Points, in no order, along strands that fork, close into loops and pass close to each other.
(in the rows, 128 means zero)
Points whose rows are less than 113 apart are linked; no others are. Some points are linked to none.
Z_267: [143 154 149 141 153 165 165 106 133 137 138 118 164 120 151 123  76 134
 166  98  71 140 180 126  92]
Z_937: [166 113  93 155  81 129 133 151 133 150 124 111 117 157 111 148 115 152
 102 140 122  94 100 114 151]
Z_857: [154  95  71 115 124 119 152 113  87 125 172 106 139 118 161 120 144 102
 167 107 136 123 159 137 121]
Z_885: [ 71 134 155 126 149 137 120 124 157 164 173  92 113  86  83 130 139  99
 166 123 113 119 183 150 131]
Z_322: [145 113 102 121  87 141 160 166 109 141 115 131 111 118 164 106 152  99
 106 143 135  49  91 119 163]
Z_359: [129 102 128 114 114 114 132 149 137 150 112  87 119 135  97 101 153 139
 121 126 176 162  93 102  98]
Z_590: [ 52 126 125  70 117 103  96 165  80  94 119 182 159 106  75 132 111 117
 157 129 125  94 125 167 121]
Z_877: [147 138  90 139 218 137 119  60 103 120 147 140 148 116 130 143 123 153
 203  90 114 161 153 142 112]
Z_690: [181 129 103 122 125 124 142 141 118  83 128 101 102 170 147 110  93 130
  46 111 118 177 113  77 112]
Z_970: [195 137 109 140 200  97 153  74  53 180 180 147  96 163 179 169 115 175
 176  90  93 140  99 107 104]
Z_126: [ 44 116 182 192 126 109 143 155 172 137  75 148 138 129 148 124 195  68
 110 137 127 132 176 147 132]
Z_742: [141 104 130 157  99 148 128  76 129 143 148 122 113 117 147 102 104 124
 189  99 100 156 140 124 122]
Z_916: [ 95 115 172 126 157 168 137 108 136  97  64 132 118 145 119  87 117  96
 112 140 125 184 158 150 154]
Z_372: [ 67 126 158 111 141  82  84 131 119 166 168 163 156 110  97 149 158 155
 183 160 146 129 145 193 119]
Z_899: [122 162 159 107 113 120 147 129 144 154 110 128 154  82  89 110 103 119
 144 124 137 132 177 170 138]
Z_979: [122 109 136 117 103 171 150 138 160 104  83 127 140 140 135 117 158  82
  85  73 113 120 107 132 113]
Z_227: [110 129  89  92 124 124 115 170 123 111 152 138 166 139 102 162  99 146
 144 138 125 107 110 131 105]
Z_743: [137 130 111 115 144 166 132  88 142 118 103 142 144 132 101  93 132 137
 120  70 100 157 136 138 103]
Z_748: [169 148 148 150 147 128 113  77 156 134 144 125 123  89  95 131 156  93
 175 119 130 102 205 171 145]
Z_160: [167 115 111 141 172 142 151  66  71 162 159 140  95 175 176 124 117 176
 122  88  78 158 109 103 110]
Z_472: [169  94 115 153 123 125 161 168 155  96 113 130  84 150 127  97 138 128
  41 149 100 105  87 114 141]
Z_420: [163 144 155 163 192 152 154  58 146 153 135 146 131 149 126 109 147 166
 129 102 114 134 200 129  97]
Z_12: [153 131  74 113 137 122 129 111  64 123 178 179 186 173 143 199  90 133
 178 133  96  96 137 138  94]
Z_731: [165  99 106  85 100 106 142 143  92  84 160 125  89 147 135 159  51 147
  81 173  56 108 123  92 132]
Z_888: [ 98 120 130 149 131 135 120 104 127 120 138 110 172 104 189 120 107 142
 158 109 126 166 196 167 122]
Z_626: [170 120 141  81  85  85 137 203  99 129 111 135 112 113 137 111 105 119
  99 159 121  83  58 107 121]
Z_933: [139 122 109 135 144 168 144  90 103  95 129 106 122 162 148 120  88 125
 131 104 126 174 121 109 156]
Z_431: [127 155 111 109  74 133 110 191 139  89 148 134  95 115 173 137  88 140
  78 151 142 101  73  77 147]
Z_371: [127 133 126 108 104 137 123 133 145  73 145 134  93 139 123  87 100 138
  92 111 124 151  93 132 174]
Z_803: [135  98 142 111 124 107 110  68  98 155 156 162 148 144  80 147 117 160
 191 129 116 104 174 149 125]
Z_559: [130 169 144 148 150 121  50  82 164 169 122 103 120  74 143 173 167  72
 139 116 113 145 234 196 123]
Z_391: [ 73 112 166 132 121 161 113 162 164 140  78 130 122  82 131  94 104 113
 146 136  88 137 146 144 104]
Z_811: [171 135  86 149 137  94 133 101  52 137 223 183 145 169 156 174  98 141
 175 125  71 103 144 135 105]
Z_836: [ 98 137 138 136 131 144 130 124 155 142 102 121  96 115  90 113 167 144
 125 142 169  97  82 108 153]
Z_660: [ 61 153 208 159 123 143 149 164 169 135  49 128 127 110 138 113 157  84
  87 172 146  96 123  98 132]
Z_23: [105 152 137 103 164  87  85 128 127 157 171 145 140  82  86 148 154 110
 198 152 149 160 164 207 119]
Z_261: [188 138 168 177 152 163 112 114 149 155 169 131 117 155 118 114 142 104
 152  99 135 126 190 121 148]
Z_123: [ 89 147 150 149 128 162 129 122 159 139  50 130 129 113 124 116 186 108
 128 148 182 131  84 116 143]
Z_985: [188 109 106 125  85 114 147 145 111 126 106  87  80 157 141 132 116 121
  50 142 103 173  92  86 132]
Z_335: [ 79 162 132 120  98 128 109 190 147  94 136 145 125  79 177 109 117 141
 118 146 144  90  65 101 141]
Z_804: [ 99 142 116 126 136  92 114 112  93 103 157 183 173 133  73 164 105 141
 199 166 133 146 148 173  96]
Z_649: [136 102  98 128 112 157 159 133 120 110 140  83 141 130 171 122 125  74
 134  81 110 130 170 112 114]
Z_835: [ 86 178 147 182 143 134 123 117 188 178  70 111 132  81 131 160 169  85
 124 156 146 127 175 177 138]
Z_624: [159  97 105 169  86 152 136 126 147 149 130 159 109 161 176  98 182 139
 101 119 127 126 115 130 122]
Z_70: [ 54 129 111  98 176 147 102 134 133  81  88 121 111 100  98 122 102 139
 111 163 126 141 174 153 161]
Z_790: [ 49 156 131  92 172 161  99 135 144 123  85 133 124  94  90 140 133 147
 120 164 154 107 125 146 165]
Z_398: [155  94 125 203  98 125 146 115 151 105 112 150 142 169 189 100 165 101
 128 110 128 168 128 137 118]
Z_202: [120 163 115  83 104  86 129 167 103 155 155 116 114 130 101 145 145 146
  76 144 147  67  38  92 160]
Z_305: [167 129  78 126  96 107 127 173 122 114  79 102 104 132 138 156 152 127
  45 149 144 101  62  92 152]
Z_482: [ 87 188 181 168  87 132 117 174 176 115  78 137 124  97 133  90 121 113
  92 121 162 123  81  99 124]
Z_6: [ 99 116 141 178 120 132 163 128 177 113  60 140 121 163 124 129 198  83
 112 138 152 122  84 109 141]
Z_247: [161 113 128 149 174 131 146  80  98 141 185 117 125 145 127 126 113 143
 177 120 121 124 181 110 134]
Z_21: [154 118  90 139 172 124 119 122  92 136 143 139 202 137 134 178  92 157
 190 123 107 124 153 145  97]
Z_678: [116 135 118 113  98 109 159 144 132 120 118 113 133  99  99  91 135 109
  98  90 139  75 110 135 148]
Z_7: [155 148 103 148 151 138 129 147 139 127 138  99 197 145 131 161  84 153
 162 119 123 145 153 137 102]
Z_740: [ 52 170 168 180 134 108 129 150 170 150  78 136 119  90 118  98 182  47
  97 102 137 132 157 159 140]
Z_459: [130 145 131 154 139 126 133 117 159 149 176 126 158 104 110 121  91 153
 171 124  89 114 191 146  96]
Z_188: [103 107 121 105 112 113  93 114 123 135 160 140 141 147  73 130 132 160
 151  74 110 134 100 173 150]
Z_776: [ 72 123  97 104 113 107 114 154 129 138 166 144 138 128 117 168 157 164
 136 140 129  62  26 121 136]
Z_561: [128 128 154 119 164 101 115 100 140 179 111 121 131  79  92 119 162 113
 185 153 149 167 164 200 137]
Z_147: [170 112 141 143 112 153 103  76 145 159 158 150 116 118 139 125 152 139
 201 126 131 126 147 147 126]
Z_157: [148 177 156 146 123 182 147 116 165 141  96 130 163 114 130 119  74 114
 157 125 107 159 166 139  98]
Z_67: [130 146 138 175  68 143 163 113 159 128 117 111 135 154 159 132 136  75
 127 106 159 153 152  93 120]
Z_64: [104 120 145  82 122 103 121 141 148  68 136 130  93 102 121 107 107 140
  92 117 117 116  38 115 156]
Z_79: [200 136 117 135 127 151 151 124  69 165 120  98 108 195 184 168 107 142
  53 141  85 176 124  93 160]
Z_846: [113 167 171 153 103 116 156 134 156 128  85 100 149 108  96  96 118 107
 112 119 157 144 165 163 163]
Z_611: [123 170 143 152 152 133  98  88 172 176  86 128 119  52 141 156 173  83
 147 151 120 131 201 215 133]
Z_309: [142 123 121 104 139 155  98  87 137 144 158 144 146 145 107 117 149 146
 135  53 110 142 136 167 132]
Z_862: [109 124 120  60 119  78 103 182  71  90 156 198  79 133  93 169 120 125
  97 187 117  89  22  98 106]
Z_982: [139 146  73 123 159 110 104 109 102 113 212 175 164 162  99 157 127 147
 177 102 111 147 122 160  85]
Z_783: [206 139 154 164 196  89 105  68  69 146 151 113 112 131 171 147 133 128
 188  36 135 135 166 107 123]
Z_460: [ 89 133 129 116 107 149 146 154 166 119 138 113 137 101 189 102 168 112
 125 108 145 137  99 137 108]
Z_945: [181  89 167 136 114 130 161  71 120 158 148  90 135 164 160 126 167  94
 148 102 139 138 158 126 140]
Z_162: [140 109  73  78 102 109 131 182  76 128 176 159  92 159 131 158 118 139
  95 186  78 104  86 122 130]
Z_721: [109 164 137 102 112  77 127 151 100 124 114 122 116  90 109 135 121 144
  86 132 131  36  35  63 144]
Z_388: [206 137 119 140 150 149 137  75 118 164 167 140 135 149 145 160 109 144
 188 100  98 158 100 142 121]
Z_22: [ 68 143 149 113 124  91 134 137 127 132 173 153 121 113  61 121 123 144
 166 160 134  88  76 149 151]
Z_134: [113 117 147 143 114 163 134 113 128  67  97  89 135 171 159 137  86 102
 104 103 133 173 138 106 157]
Z_692: [ 78 182 134 149 128 142 111 137 169 169  41 129 129  69  96 144 140 115
 121 159 151 113 148 155 126]
Z_384: [141 130  69 105 116  93 133 126  75 119 209 200 151 169  90 159 137 118
 140 120 106 114 120 163  74]
Z_802: [ 86 153 179  77 121 113 132 167 132 131 104 144 147  93  92 112  92 130
 142 157 136 105 126 146 136]
Z_712: [164 131 106 135 143 177 136 154 139 142 143 125 161 165 159 150  98 165
 115 114 101 126 133 107  98]
Z_410: [155  95 102 102 128 147 142  70  91 163 149 128 118 160 166 117 137 158
 124 103 111 140 137 109 108]
Z_850: [ 84 102 118 130 146 138  93 134 142 154 130 137 123 104  82  93 176 142
 136  99 132 100 145 152 120]
Z_437: [130 131 148 129  93 186 124 105 133 108  58 141 149 138 158 106 108 111
 130 108 131 195 129 110  92]
Z_197: [169 151 175 162 223  96  98  89  74 152 137 117 135 110 165 146 117 120
 190  62 131 138 221 128 123]
Z_595: [144  69 139  69 127 120 121 154 150  76 116 135  95 108 160 120 103 165
  72 164 120 124  97  92  87]
Z_139: [114 133  76 117 147 106  92 154 109 125 133 150 148 107  51 118 140 140
 166 138 168 133 141 151 101]
Z_720: [133 146 152 174 162 149 117  81 137 142 148 125 168 117 216 143 118 157
 183 100 117 160 190 140 118]
Z_644: [191 130 121 135 212 126 123  58  84 154 158 131 133 141 156 173 120 156
 216  90 116 146 118 133 112]
Z_564: [155 131 142  86 123 137 141 188 139  96 121 149 112 114 128  71  99 107
 106 132 125 143  73 131 105]
Z_306: [128 156 109 130  62 156 125 176 152  97 127 114 100 136 171 120 115 113
  68 121 147 143  92  85 119]
Z_171: [174 105  97 154  81 118 165 107 104 134  97  90 109 184 143 146 145 102
  59 111 127 162 120  82 121]
Z_795: [104  95 120 108 122 158 132 153 154  61  88 105 115 139 146 127 130  83
  65 101 115 104 116  96 134]
Z_314: [196 118 127  70  90 128 152 176 102 117 115 157 109 132 139  92  95 123
  79 154 106 110  99 123 124]
Z_172: [ 70 185 138 145 111 122 105 135 140 153  66 132 142  49 107 118 130 133
 152 148 164  95  97 133 151]
Z_252: [ 57 112 138 120 105 101  97 145 139 123 126  79 160 119 119 133 131 155
 121 103 156 135 150 147 157]
Z_395: [ 98 145 139 157 115 146 142 143 199 121 102 118 160 107 151 124 140 152
 118 157 126 111 147 142 108]
Z_100: [102 114 171 135 116 155 135 120 136  98  69 109 129 173 103 117 123  82
 103 115 165 175 129 117 169]
Z_462: [ 95  92 109 108 156 158 119 124 118  87 102 124 143 129 133 107 122 140
 116 120 128 129 174 141 152]
Z_893: [127  84  91  91 158 149 133 122 120 134 137 127 132 133 127 128 132 168
 149 164 125 135 125  99  72]
Z_258: [114 153  99 129 160 103  91 121 118 131 158 151 155  93  94 128 107 141
 189 139 135 177 167 172 101]
Z_903: [173 155 136 131 131 114 117  82 116 153 188 152 165 142 138 167 115 186
 177 152 157 109 192 131 121]
Z_925: [ 78 111 146 105 152 148 108 144 156 102  84 129 124 106 107 127 132 156
 125 159 127  93  73 132 143]
Z_474: [140 106 118 124 127  86 114 118  88 137 163 162 158 150  57 165 123 122
 201 154 124 102 142 162 111]
Z_917: [186 122 104 109 144 100 106  78  56 179 196 121 144 178 168 188 141 167
 133  66 110 135 127 132 138]
Z_987: [149 151 132 107 129 150 128  78 123 125 150 138 139 118  85 134 126 116
 178 118 148 124 171 166 183]
Z_527: [160 146 140 172 170 129 133  51 127 148 102  79 161 139 135 173 142 145
 168 116 167 170 187 107 119]
Z_276: [ 91 112 171 145 183 134 107 111 131 166 182  88 109 108 138 126 132 104
 171 134 123 164 220 147 127]
Z_153: [146  98 100  82 130 134 106 108  75 160 189 140 149 171 146 149 142 163
 135 102 131 133 136 130 122]
Z_889: [118 105 160  73 132 134 124 157 147  74  83 107 142  80 140 120  57 123
 127 142 117 160 130 120 103]
Z_544: [168 137  57  73  92 119 124 131  74 168 173 128 106 156 127 152 157 140
  99 116 110 155  91 128 127]
Z_235: [116 168 136 131 147 161  87 148 151 166 127 139 132 125  60 144 123 146
 159 145 161 114 154 148 157]
Z_823: [153  96 106 118 114 136 162 129 107 110 149 123 110 148 141 126  66 168
 109 171  89  87 156  88 129]
Z_76: [ 86 148 139  75 127 111 133 139 128 109 158 149  94 126  86 110 117 139
 128 144 133 102  32 130 168]
Z_336: [146 153 172 179 168 128 106  77 115 150 131 110 165 116 195 169 125 120
 165  64 116 142 231 144 135]
Z_28: [ 94 132 137 131 117 140  91 127 132 134 146 105 153 112 136 121 125 133
 150  85 152 175 172 159 143]
Z_243: [149 158 128 137 128 116 121  59 132 147 151  99 156 131 106 164 115 171
 167 144 157 140 190 114 120]
Z_594: [144 114 161 153 163 130 134  75 146 161  68 111 144 111 111 120 151 121
 160 152 145 183 179 169 120]
Z_55: [141 111 117 103 153 139 128 123 128  66 138 101 105 157 109  97  91 133
  77  96 132 174 118 107 137]
Z_374: [ 99 149 124 182 124 132 180 129 199  72  73 140 131 120 147 102 178  89
  94 151 142 109 107 121 121]
Z_636: [151 142 143 161 176 160 150  71 143 130 101 117 147 160 120 123 123 121
 126  62 101 183 138 131  97]
Z_320: [108 104  94 125  67  90 101 132  92 136 201 156 103 146 102 134 114 150
 175 138 127 125 104 128 136]
Z_32: [148 118 145  80 150 109 110 186 146  98 116 138  63  99 123 130 129 120
  45 132 108  64  32  77 129]
Z_427: [159 117 101 132 141 131 113 117 112 157 140 150 123 125  73 104 142 162
 169 137 159 129 170 115  95]
Z_440: [162 157  68 108  96 106 133 166 121 101 133 125 163 121 105 139  91 146
 114 137 146 101 130 121 119]
Z_367: [ 83 182 168  83 133  91 144 128 108 139 108 120 163  72 117 116 134 134
 111 122 144  49  47 103 159]
Z_516: [141 135 132  87  73  86 141 166 123 120 170 152  82 125 126 132 100 150
  94 173  70 103  22 126 155]
Z_667: [145 105 117 183 103 115 170 125 152  81 103 125  94 147 120  75 144 106
  76 142 137 121 104 109 157]
Z_198: [101 129 136 117 164 166 116 159 157 103 112  88 138 128 102 131  85 121
 126 108 100 164 127 133 131]
Z_752: [191 133 110 184 156 133 144 101  97 146 110 127 159 160 189 131 111 152
 145 105 136 157 149  98  91]
Z_283: [157 116 145  90  84  94 142 149 150  81 135 114  59 100 142 131  95 130
  68 151  95 121  30 101 156]
Z_275: [212 127 106 174 130 139 150 120  79 161 113 128 146 191 210 142 115 151
  86 110 111 165 133 101 121]
Z_815: [153 122 107 109 138 123 139 181 146 127 141 131  69 143 105 109 139 136
  45 132  86  78  61 112 131]
Z_316: [131 153 138 174 114 144 137  93 172 134 147  90 135 127 143 142 154  89
 164 104 158 173 156 126 123]
Z_277: [ 73 124  89 101 104  66 133 154  94 127 190 158 140 152  85 180 163 141
 114 155 141  69  52 135 109]
Z_103: [130 143 140 103  95  88 139 142 116 165 175 144 112 108  91 107 141 139
 162 152 163 107  83 138 134]
Z_773: [103 140 160 168 131 172 134 122 160 139  74 131 139 103 146 121 106  85
 150 144  94 162 181 146 113]
Z_281: [ 34 148 168 148 122 137 137 123 183 120  33 114 125 127 141 142 149  64
 104 152 121 208 142 136  98]
Z_178: [156  91 102 136 136 136 133 111 112 160 112 104 128 145 109 105 136 157
 148 137 158 158 125  99  76]
Z_726: [148 136 176 129  72 143 162 141 138 156 122 139  97 135 125  81 134 104
 123 153 164 104 104 105 158]
Z_142: [ 71 148 139 107 164 124 141 169 131  80  90 109 125  66 131 110 128  90
 104 160 154  70  98 113 176]
Z_874: [166 119  71 108  79 144 130 168  78 170 144 155  66 140 137 136 137 130
  86 182  84 100 118 116 160]
Z_866: [118  99 116  82 115 116 144 124  77 108 161 138 132 162 105 137  66 171
 129 173 124 115 154  94 121]
Z_263: [ 25 128 150 101 151  89  82 169 130 165 134 138 145  94  81 146 113 151
 150 171 118 134 133 179 105]
Z_593: [130 129 126 157 145 193 104 134 152 143 116 117 114 142 128 124 129 112
 164 114 135 178 114 109 106]
Z_177: [128 130 182 100 104 124 129 203 161  95  96 125 130  97 162  88 104 112
  91 126 119 107  86 116 105]
Z_393: [125 158 122 174 116 126 134 148 163 157 113 122 153  98 134 137 199 130
 133 133 189  72 148 134 134]
Z_784: [117  92 107 120  92 131 144 129 131 106 177 132 109 123 167 102 119 157
 143 161 118 115 104 127 136]
Z_598: [ 65 128 157 144 124 100 101 176 161 110  94  93 160 103 132 103 131 135
  93 106 155 142 115 163 144]
Z_509: [153 123 129 172 159 155 142 103 120 123  89 116 165 157 158 139 126 136
 146 145 158 172 161 108 109]
Z_426: [175 151 157 162 185 151 163  36 125 145 137 114 105 169 125 138 127 140
 140  76 120 148 150 102 126]
Z_628: [111 148 151 168 116 117 139 133 187 147 103 126 174 101 164 124 192 124
 128 130 172 130 171 163 102]
Z_553: [ 78 104 191 171 102 140 161 148 171 139  72 136 131 136 138  93 158  91
 108 145 121 104 154 123 129]
Z_174: [ 79 113 128 111  93  86 132 126  97 101 192 173 122 154  80 131 104 142
 174 173 123 121  98 146 121]
Z_514: [122 106 134 140  88 161 122 120 138 110  74 134 120 101 159  88 113 131
 160 149 139 165 119 114 112]
Z_80: [126 142  94  74 107 101 139 176 128  91 131 119 129 111  96 126 114 130
  79 117 129  68  97 112 123]
Z_994: [148 132 112 114  78 109 133 175 125 171 120  93 111 141 112 164 142 147
  69 151 146  91  68  94 147]
Z_768: [ 93 151 145 122 159 115 145 153 163 130 196  92 136 121  73 127 106 120
 148 107 111 136 142 154 135]
Z_538: [ 84 101 120  84 110  87 131 149  79  79 178 178  99 167  89 158 106 139
 130 189 115 107  65 124 104]
Z_155: [100 140 184  60 130 124 110 185 141  82 102 138 135  72 132 114  72 129
 108 149 123 106 119 118 118]
Z_293: [120 111 136 139 199 143 123  94  90 153 146  94 132 128 130 127 117 109
 178  97 131 165 206 117 133]
Z_182: [132 130 128 114 135 141 124 132 129 122 128 151 131 138  69 115 111 141
 151 144 152 107 121 153 188]
Z_698: [198 139 143 129 122 116  85  78 131 128 179 145 115 105 129 122 169 116
 190 119 139 100 186 146 129]
Z_910: [167 116  98 168 138 159 140 110 119 145 164 115 111 161 132 151 118 144
 160 162 145 110 154  96 163]
Z_841: [ 88 130 150 113 187 159 132 130 151 146 110 126 136 101 127 123 137  96
 132 148 103 144 182 196 154]
Z_421: [133 147 178 161 160 134  92  79 138 151 132  96 134 105 164 162 156  69
 157  99 119 142 242 156 132]
Z_408: [125 136 100 154 113 113 120 132 142 150 152 140 142 109 105 145 168 159
 165 164 166  48 138 134 147]
Z_834: [ 69 175 128 121 127 131 131 157 152 113 136 145 122  67 154  83 157 123
 132 128 160 105  95 141 141]
Z_532: [153  85 123 134 120 145 135 170 125  97  91 141 125 160 172 101 142 107
  94 152 158 144 112 107 123]
Z_552: [142 121  66  62  89  80 118 148 107  76 137 145 106 119 103 128  98 140
  68 100  87 103  84 122 107]
Z_697: [120 119 115  68 147  81  93 190 112  96 146 158  75  93 117 149 124 126
  84 148 113  85  12  76 103]
Z_562: [157 121 131 115  92 102 173 147 121 163 156 134  87 125  98  91 123 131
 127 180 130  95  90 111 135]
Z_706: [ 79 116 149  76 113  77 115 169  93 101 106 153 157  92  98 127 105 132
 146 150 136  91  67 140 122]
Z_630: [140 109 110 148  78 149 152  89 140 118 108 118  67 157 117  98 144 134
  96 146 128 128  92 101 163]
Z_751: [129 131 142 127 185 171 143 135 149 126 160  96 146 158 102 122 111 123
 137  92 106 152 144 152 148]
Z_344: [ 76 151 167 171 151 168 132 147 200 117  75 116 126 143 131 140 123  97
 116 169 128 201 136 113  95]
Z_38: [116  85 143 116 101 152 126 124 130 136 109 119 123 107 120  94  96 131
 161 131  97 138 124 125 102]
Z_881: [146 153  64 115 110 129 114 145 134 123 170 133 108 128 108 112 143 134
 115 103 165 139  59 140 140]
Z_831: [ 81 117 122  90 162 133 124  91  99 125 138 126 156 103 100 160  86 119
 178 129  85 128 181 160 117]
Z_266: [ 89 159 173 164  76 122 142 170 165 109 110 122 110 141 142  99 152  80
  99 117 177 155  81  92 139]
Z_968: [197 109 100 166 168 113 106  96  56 179 156 111 127 188 148 170 127 171
 128  78 132 158 132  96 137]
Z_176: [142 140 128 191 156 143 176  68 170 118 130 127 141 146 139 105 160 121
 113 108 118 130 206 118 104]
Z_2: [178 139  76  90  95 139 138 120 114 164 152 132 102 136 111 123 173 108
 104  87 140 131  95 137 142]
Z_543: [205 121 126 164 163 145 110  54 118 126 170 106 139 159 176 179 168 124
 160 102 138 113 172 129 170]
Z_581: [156  73  75 137  82 104 142 131 102 132 133 110 123 115 139  98 153 115
 118 100 132 116 130 127 127]
Z_95: [136 108  98  89  87  72 144 139 116  72 158 134 114 142  88 171  77 161
  82 187  91  79 105  99 119]
Z_170: [168 123  66  64  96  92 127 152  54 144 147 104 109 147 135 173 143 146
  65 156  81 183  91 134 160]
Z_694: [148  95  85  68 124 114 110 177  92  98 153 149 142 152 123 163  90 148
 115 162  94 122  85 125 104]
Z_563: [200 119 125 176 148 141 142  97 115 159 190 129 110 167 149 125 127 112
 142  86 101 107 183 109 148]
Z_51: [ 96 100 138 153 178 170 141 118 143 119 105 111 155 138 153 127 147 123
 122 138 129 138 194 156 155]
Z_510: [199 113 115 176 114 159 114  92 109 153 151 119 141 177 176 175 127 154
 153 132 155 121 157 115 167]
Z_481: [ 91 164 190 155  90 144 138 178 176  94  47 149 117 123 143 117 128  87
  78 142 148  93 100  61 119]
Z_725: [ 59 133 126  85 163 131 110 127 117 139 111 125 150  90 117 153 101 105
 150 155 104 139 196 207 158]
Z_754: [146 131 105 137 111 138 143 168 135  97  68 122 119 116 157 130 154  86
  78 146 157  62  76  91 137]
Z_4: [105 118  98  85 105  77 142 118  89 118 198 186 143 149  86 170 180 123
 147 140 134  81  94 170 108]
Z_621: [116 150 138 138  67 160 133 141 160 128 133 117 115 169 140 108 145 107
  92  95 164 154 124  84 113]
Z_405: [ 62  98 137 152 144 115  91 121 140 168 119 109 140  85 137 140 133 154
 155 167 119 168 181 182 116]
Z_864: [204 136 130 115 124 128 143 120 117 169 184 151 142 166 115 132 102 139
 154 119  87 134 103 160 129]
Z_470: [149  93  94 121  71 144 153 151 105 167 128 130  70 132 181 122 170 112
  83 165  97  93 102 109 156]
Z_326: [132 135 122 180 137 135 185 121 184  87  99 142 139 158 130  96 180  98
  86 120 126 124 155 124 103]
Z_236: [115  91 120  75 152 134 142 134 149 106 105 124 112 111 116  96 119 171
 100 169 120 118 125  98  73]
Z_745: [199 114  88 113 129 105 140 141  44 160 132  95 112 169 152 162 103 143
  82 150  72 170 124 118 159]
Z_612: [169  85  98 160  76 110 152 118  91 144 112 104 110 156 147  90 140 101
 104 104 141 156 148  91 103]
Z_362: [139 155  61 115 139 132 114 117 129  99 196 156 139 138 114 127 129 154
 150 114 145 157 106 150 128]
Z_976: [158  72 143  90 106 107 145 130 116  79 130 135  78 143 163 103  98 158
  61 164 112 152 102 102 139]
Z_86: [135 169 155 176 141 171  95 148 176 164 128 141 125 140  83 121 149 103
 134 113 160 128 187 128 142]
Z_853: [188 102 141 149 172 121 115  70  50 170 137 116 123 167 151 136 124 129
 157  59 139 146 152  98 142]
Z_368: [139  78 126  89 123 133 117 174 145  82 104 110  73 107 149 142 136  91
  51 117 107 106  64  86 132]
Z_288: [179 135 127 208 173 121 137  77  88 153  93 138 131 164 172 143 138 130
 136  57 155 164 165  77  83]
Z_404: [ 38 142 146 118 157  90  92 170 147 103  68 126 139  52 150 102 154 153
 100 135 141 104  74 132 128]
Z_330: [110 135 122 126 158 129 113 166 160 148 123 118 156  83 125 129 177 113
 178 136 154 126 109 179 137]
Z_77: [152 123 130 149 109 147 147 147 169 135 121 120 152 147 129 121 124 147
 118 129 125 104 141 126 122]
Z_90: [ 83 144 143 130 144 200 112 139 184 107  76 106 125 137 114 140 115  92
 125 118 130 173 119 111 118]
Z_966: [130 140 164 148  84 107 169 157 152 117 116 117 160 115 144  82 130  91
 110  96 145 117 127 151 151]
Z_868: [116 104 159 112 142 170 135 129 154  71  60 140  85 124 101  79 107 104
 111 139 119 141 113 122 138]
Z_717: [113 110 157 153 118 123 139 115 155 141 112  88 123 127 109 110 173 103
 140 123 171 166 136 123 119]
Z_989: [ 29 115 146 143 145 105  74 175 144 162 107 115 131  85 118 122 125 153
 118 156 121 136 168 166 125]
Z_42: [ 73 119 160 131 125  71  84 189 144 100 107 118 150  84 121 109 114 165
 101 134 159 109  87 126 151]
Z_935: [134 125 108  83  97 133 114 111 118 117 110 101 166 142 134 135  89 160
 118 104 144 165 112 107 106]
Z_73: [ 70 153 159 132 133 101 115 141 129  80  55 121 128  66 154 104 140 124
  85 145 156  80  85 101 154]
Z_686: [169 162 157 184 161 147 119  64 130 126  92 151 161 123 138 121 133 126
 157  98 130 164 212 175 149]
Z_950: [167  93 132 181 111 175 111  76 156 154 134 163  97 159 165 118 179 143
 153 119 126 122 147 125 123]
Z_54: [113 113 121  95 139 113 131  83  57 129 171 138 148 172  90 152  76 163
 162 125 125 132 165 118 125]

How many points has the smallest loop of links through each point below? Write - if it is on no loop.
Z_266 => -
Z_176 => -
Z_395 => -
Z_404 => -

A fork is a point with three links, a tip a point with one. Leave the first point through the second and follow the links. Name the first fork or tip that comes.
Z_776 / Z_277 => Z_752
Z_420 / Z_176 => Z_831
Z_970 / Z_160 => Z_336
Z_80 / Z_440 => Z_994
Z_79 / Z_745 => Z_776
Z_6 / Z_374 => Z_188

A tip is a point with one link. Name the tips that can be reached along the links from each point below, in the order of the rows.
Z_462 => Z_188, Z_831
Z_917 => Z_877, Z_172, Z_142, Z_864
Z_745 => Z_776, Z_903, Z_288

Name the points in between on the shortest way along the links from the first point to the second, in order.
Z_745 / Z_776 => Z_170, Z_544, Z_2, Z_881, Z_362, Z_982, Z_384, Z_4, Z_277
Z_460 / Z_553 => Z_834, Z_335, Z_431, Z_306, Z_621, Z_266, Z_482, Z_481, Z_660
Z_516 / Z_979 => Z_283, Z_64, Z_76, Z_22, Z_174, Z_538, Z_862, Z_697, Z_32, Z_368, Z_795
Z_197 / Z_388 => Z_783, Z_853, Z_968, Z_917, Z_153, Z_410, Z_160, Z_970, Z_644
